A landscape with many peaks, sampled at points; each row gives a point and its height.
A climber steps from a point to the highest of its 2 nearest points, and stops where none of them is higher. Distance is the straight distance between rows; heights are no part of it.
<1074>: [ 20 -10   7  -6   9  28 -17  26   1 -25  24 -28 -19  25   0  12   8  29
 -32   2  10]  height 504
<622>: [-38  -2 -27 -31  18 -17 -15 -24 -28  21 -12  17  15  -8   4   1  -2  -6
   3 -11  15]  height 308
<397>: [-25 -13 -33   2   6 -13   8  -6  -8  -7 -14  -8   5 -10 -30   2  16  21
 -18 -14 -32]  height 538
<993>: [-19   6 -23   4  11  -7  -4   6   5  22   9  13   9 -15 -24  18  18  -3
 -47  21   1]  height 409
<473>: [ -5  -4 -11  17   8   2  10   4  -7  -5  20  21 -11   4  -9  24 -29  -9
  -7  24   1]  height 310
<902>: [ 38  12   5  17   1  26   6  40  -4  -6  20   8 -26  23  13  14 -20   4
  19  16  15]  height 61
<422>: [ 10 -11  31  25  -6 -44  11  -7 -24   2   3  -8  -3   2 -15  -9 -30 -24
  21  -3   6]  height 391
<539>: [ 22  -1   2 -10  -2   9 -27  29 -17   6   1 -16 -19  22  -9   1   7  32
 -33  12  10]  height 457
<527>: [ -7 -13 -18   7  13  11  33  -1  11 -22  19   4  -2 -11   7  24 -13 -17
  37 -17  -8]  height 345
<1063>: [ 14   2  -7 -27   8  -7  34   0  27  23   3 -24   6 -19   2   1  23 -35
  13 -25   6]  height 299
<332>: [  2  -4  20 -28 -12 -26 -18 -16 -13   2   7 -15   0   2   1 -19  11   6
 -19   3  31]  height 165
<126>: [ -8  -5   8  -7   1 -34 -16  -7  -1  26  -7 -11  10 -16 -21 -12  17  -5
 -33   6  27]  height 187
<707>: [-42  -4  -5 -17   9 -36  10 -29 -33  11  40  19  -2   4 -22   9   3 -16
 -33   6  20]  height 326
<827>: [-15  -4 -13 -31 -10 -32   2 -33  -1  20   1 -16  15 -23 -15 -16  49  -8
  -2 -19   3]  height 240
<878>: [ 33   7   8  48  -5   9   8  33   4  -3 -24  -9  -8  10  -3  -1 -14  18
  12   6 -30]  height 243
<936>: [ 22 -19  31  19  24   8  17  28  42 -20  11 -27   6   1   8  24 -24 -28
  20 -35  11]  height 453
<718>: [  3  -9  10  27 -20   0 -10   8  -8  -6   3   4 -14  15 -36  -2  -3  30
 -23  30 -16]  height 480
<516>: [ 27 -12   8   2  16   5   5  17  22  -1 -25 -43  16 -11   9   3   3 -13
  17 -38 -16]  height 22
<439>: [ 29   6  17  27   9   8  20  13  27  31 -27 -29  15 -11   6  -3  10 -20
   6 -20 -24]  height 12
<210>: [ -3   2  17   7  -3 -48  10  -2 -40  10  14  13  -6   2 -19 -23 -21 -19
   2  -7   2]  height 426
<1036>: [-17 -17 -15  17  15  21 -17  -1 -10 -27   1   4  -8   9  -3  24 -21  34
 -14   8 -10]  height 23
<889>: [ -6  -2  13  15  21  22  -4  13  53  17   5   8  16 -23 -12  24  -5 -32
 -34  13   8]  height 402
<719>: [  5 -11   7  13  10   1  17  -3  31  15  -7  -3  14 -15   0  15 -23 -37
  17  -4   6]  height 446
<336>: [  3  -6  10  -3 -19   1 -13 -19  14 -14 -30 -24  17 -17   6 -19  17  11
  10  -9 -17]  height 413
<1077>: [ 28 -25  42  24   3  -8  10   9  29 -18   3 -35   1   9   7  15 -27 -22
  21 -11  22]  height 420
<661>: [  9  -4   4 -21  -9 -20  16 -24  15  25 -12 -30  17 -21   0 -14  35 -26
  19 -24   4]  height 268
<558>: [ -5  -2   3  24   0  11 -12   7  36  18  -2   9  12 -19 -24  10  15  -2
 -44  29  -5]  height 462
<894>: [-38  -8 -30   6  14  23  21 -20  21 -10  23  16   5 -22 -11  28   2 -12
  -5   2 -16]  height 317
<490>: [-11   2  12   1  12  53   3  10  42 -25  40   8  -8  -4   4   9   6   1
 -21  -3   5]  height 362
<692>: [ -7   6 -21  -5   0 -32   2   4 -25  13 -26  -1   7  -3 -17 -21   9  14
  -3 -13 -25]  height 596
<399>: [ 14  -2  17 -17  -1  17  28  -8  55  13   3 -17  16 -13  14   4  12 -52
  35 -33  10]  height 346
<249>: [ 37   4  27  28  11  34  -1  49  24 -11  14  -7 -17  17  14  16 -24  -1
  10   0  10]  height 74
<203>: [-30   6 -24 -11   0  24   8 -19 -20 -18  23  13 -16  15  15  13   5  26
  -7  10   1]  height 442
<971>: [ -8 -17 -27  -1  34  24   5   9   1 -37   0 -16   4   2  16  28 -10  12
  10 -31 -12]  height 33
<68>: [  2  24  11  -1 -14 -15   8 -10 -12  36   3  36   0  -6   4 -13  -8 -27
   4  32  12]  height 620
<873>: [ -7  -9 -19  -8  -5  24  12 -13  30 -28  -3 -17  14 -23  -2  -4  30  -3
  25 -34 -38]  height 472
<4>: [ 26 -13  33  31  -1 -14  -4   6   1   1  -7 -16  -2   8  -4   4 -30 -10
  13   8  12]  height 381
<128>: [-15 -17  -2 -12   1 -14  12 -27  21  17  -1  -1  14 -22 -11  13  -9 -37
  16  -5  19]  height 399
<488>: [-35  11 -30 -12  14  -1 -14 -11 -27  16 -12  35   2   5   7  14  -8  13
 -12  13   8]  height 265
<721>: [-41  -8 -27  -9   3  -2  20 -44  -9  -4  23  28   0 -11  -6  16  -4 -16
  15   6  -3]  height 297
<850>: [-32   9 -12 -23  11   8 -13 -14 -51   2  25  15 -17  32  17  10  -7  24
 -19   8  23]  height 389
<41>: [-11 -12  -8 -12   1  -5 -18 -16 -39 -47   5 -11  -3  19  26   4  -8  31
  11 -17   0]  height 32
<469>: [  9  10  24  34  -8 -22   0 -12  -5  40 -32   9   8  -7  -2 -13 -12 -17
  11  16 -12]  height 159
<995>: [ 23  14  -6 -22 -28  12 -23   9 -11 -23 -20 -10  -4  20  27 -19  21  39
  -1   4  -8]  height 295
<800>: [-17  26  -8  -7  -9 -30  -3  -2 -27  36   9  46   1   0 -11 -12   7 -16
 -20  31  15]  height 441
<992>: [-10  11 -15   6 -17  25   0  -3  -4 -11   8  23 -17  12   0  -5  10  29
  -5  28 -15]  height 490
<409>: [-14 -12   6 -36  -7 -37   6 -37 -23  -5   9  -2   8  -1  -2 -12  -6 -29
  44 -35  15]  height 404
<654>: [-38  -2   5 -16  12 -25  -4 -20 -53   0  37  18 -14  26 -10  -3  -8   1
 -24   0  21]  height 348
<85>: [ -1   1  11   0  -3  38   3  -4  49 -31   0 -15  11 -20  10 -11  20  -2
  11 -23 -25]  height 438
<904>: [  6  -7 -21  -9  13  -3  12   1 -23 -38   3 -11  -4   8  26  13 -12  15
  36 -21  -6]  height 38
<810>: [-33  -2  -8  -9  -1 -26  16 -30 -10  14  27  30   1 -11 -17  10  -3 -29
  -9  19  10]  height 305
<753>: [ 24   4  12   9   4   6 -28  24 -12  28   0  17 -14  19  -4  13 -31   3
 -10  34  25]  height 275
<109>: [  0  15  -1   6   1 -41  19   1 -35  30 -13  18   4  -3  -7 -19 -17 -20
  20  -7 -11]  height 486
<645>: [-16  -2   5  -4  -3  -5  -8 -28  -8  -8  -2  24  -4  -2  11  -2 -25  -7
  24  13  19]  height 532
<113>: [ 18  15  14   4 -20   2  -7  -2  14  18 -35 -18  12  -6  11 -27  28  15
   1   5 -12]  height 364
<990>: [-18  26  -8   2 -19 -20  -5   4 -42  22   8  53  -8  17 -17 -23   4   7
 -15  28  -9]  height 477
<650>: [ 28 -15  18  15   2  26 -26  30  10 -34   2 -27  -8  18   1   6  -9  27
  -9  -2  -1]  height 543
<393>: [-24  -5  14 -10  -7 -33  -5 -32 -23  -2   4  26   5   1   5 -16 -32 -27
  45 -13  24]  height 452
<283>: [ -6   4  -8  12   5  -4 -14  -3   1  27 -35  21  13 -18  -2   1 -20 -10
   4  15  -4]  height 194
<706>: [-24  11 -17 -13   5 -32 -20   8 -45  18 -20  18   4   7 -12 -20   1  21
 -21  -5  -6]  height 516
<287>: [ 31  10  -1   2 -21  28  -7  24  15 -34 -17 -19  -3  15  25 -14  18  33
   7  -8 -30]  height 271
<549>: [ -2  -5   3 -27  -4  23   3 -24  32 -24   7  -9   6 -10  30  -2   3 -16
  25 -15  20]  height 412
<403>: [ -3   3   7 -15 -21 -13 -32 -26  -8 -15 -37  -3  16  -6  19 -29   4  16
  24  -6  -9]  height 370
<181>: [  6  25   4  22 -21  13  14  10  33  28 -22   0  10  -9  -6 -17  44   7
 -14  20 -22]  height 380
<36>: [ 33   4  10  15  -8  -5  26  16 -13 -13  21  -4 -25  16   6   2 -14   0
  23  11   9]  height 49
<776>: [ 21   3  13  20  19  33   1  45  28   2   8  -8  -8   5  -5  10  -2   0
 -24  -3  -7]  height 89
<714>: [ 20  12  24  -1 -10 -13 -26  10 -29  21  -8  17 -16  23  11 -19 -27   4
  10  20  28]  height 219
<18>: [-28 -13 -19 -29  10 -23   0 -30  -5  31  -7   7  17 -24 -18  13   3 -34
  18 -23  10]  height 357
<396>: [-12  20 -23  11 -19  -8   7   9 -19  12   5  33 -13  15 -22  -8  20  22
 -28  32 -23]  height 555
<676>: [  8  -6   7 -10   0 -18 -17 -12 -18  -3 -33  -9  10  -8  16 -13 -18  -5
  32 -15   2]  height 327
<1062>: [  9  -7  12  11   7 -29  -1   0   3  33 -19 -21  11 -15 -23   0   1 -13
 -20   2   1]  height 207
<678>: [ 13   1 -10  -1  -2 -18  25   2 -32 -21  14  -2 -19  12  11  -6 -11   6
  28  -8  -1]  height 43
<977>: [-23 -11  -8  -5  16  26  20  -7  26 -20  35  -5  -1 -11   0  21   7  -7
 -15  -9   3]  height 335
<378>: [-12   3   8  -2  -3  53 -12   2  43 -43  21  -4  -2  -1  12  -6  25  23
 -18 -10 -15]  height 397
<914>: [  9  12  -3 -32   6 -18  -6   7 -34  13  -4   7 -11  16  20 -11 -15   2
   2   1  33]  height 171
<49>: [-17 -13 -31  -6   3  -2  14 -18   5 -11  -6 -12  12 -23 -21   4  26   7
  17 -24 -33]  height 505
<939>: [  7  -4  30   2  -8  28  18 -11  57  -5   2 -27  18 -26   8 -11  23 -26
  20 -28 -12]  height 396
<34>: [ 12  15  -3 -19  -3  -3  17  10  12  18   7 -14  -2  -7   3 -13  33   2
 -18   4  14]  height 129
<880>: [-10  17 -31  -6   7   6 -14  13  -8  25 -30  28   6  -9   5   2  -1  14
 -13  16   1]  height 228
<1032>: [-11   1  27  22 -17 -29 -24 -24 -15  13 -28  18  11  -9  -6 -30 -25  -9
  20   7   0]  height 128
<669>: [  3  12 -10 -11   0  -9 -32  24 -31  27 -11   5  -6  19 -11  -6   8  33
 -34  13  10]  height 430
<386>: [ -7   8  -9   3  -2   5 -14   9  -9  20  27  28 -13  10 -21  22   5   2
 -43  44  10]  height 360
<463>: [ 19  11 -13 -35   9   1  -1  13 -21  -4  -4 -11  -9  13  30  -5   2  13
   1 -10  14]  height 146
<168>: [ -3 -10   7  -3  -8  15 -10 -19  14 -20  -7  -5   2  -8  12  -3  -8   5
  10   4   9]  height 461
<550>: [ 14 -13 -11 -17  20  17   2  18  16 -37  -3 -38   9  -5  20  10   6  -1
   7 -46 -13]  height 29
<556>: [  2   9   6 -21 -17  -1  -9  -5  -3   2  11 -13  -8   2   0 -20  33  21
 -25  15  16]  height 147
<586>: [  1  -7 -12  26   9  21  15   9   9 -25  11  15  -7  -3   6  17 -23   3
  22   5  -7]  height 328
<327>: [-13  -9 -18  -6   1  23 -27  -4 -18 -43 -14  -6  -3  23  21  10  -2  44
  -6  -9 -12]  height 28
<491>: [ -4  10   1 -23 -34  -3 -39 -21 -21 -26 -25  10   2  15  24 -29  13  37
   7   4  -8]  height 329
<985>: [ 25  17   8  11   0  14  19  31  26  26  17  -2  -3  -3  -6   1  21 -10
 -33  15  -1]  height 106
<596>: [ 29   9   8  35  -5  35   4  39  19 -31 -16 -12  -5  14  10  -3   3  27
  18  -6 -30]  height 257
<991>: [ -7 -19  -2 -30   6 -29   5 -23 -23 -19  12 -24  -1   4   3  -2  -3  -6
  11 -26  14]  height 379
<64>: [  7  21  -5  13 -34  24   4  10  20   2 -14  14  -7   5  -1 -18  26  27
  -5  25 -24]  height 436
<805>: [  4  -8  18  32 -15  18 -12   1  26  -8   0  -4  -2  -5 -25  -3   6  19
 -28  28 -12]  height 513
<709>: [ 14  -2  -3  20   5  -2   3  22   3  10 -22 -14   1  -8 -16   1  -5  10
 -10   1 -19]  height 227
<610>: [  0 -19 -13 -24   9 -13  30 -14  -2 -13  24 -20  -5   4   5  15  -5 -23
  25 -25   8]  height 363
<302>: [ 18 -10  26  35  23   8  17  21  41  11   3  -9   8  -1   0  29 -32 -44
   5  -6   5]  height 503
<31>: [ 18  11  -8  13   6  18 -12  33  -9  25  17  31 -19  19 -10  27 -13  -8
 -26  43   8]  height 319

For each start below, name the point where the climber stops.
<41>: <336>
<894>: <692>
<516>: <336>
<473>: <645>
<810>: <992>
<914>: <805>
<709>: <336>
<1063>: <692>
<469>: <302>
<776>: <336>

Call two points neighbours if one is among the 2 nearest of the other. Go from one point of each pair to the other, from neighbour to neighbour, staying as high as possible. Name the lowest point that can't be avoided.
<692> / <645>: <549>
<68> / <336>: <113>
<650> / <692>: <669>
<396> / <68>: <800>
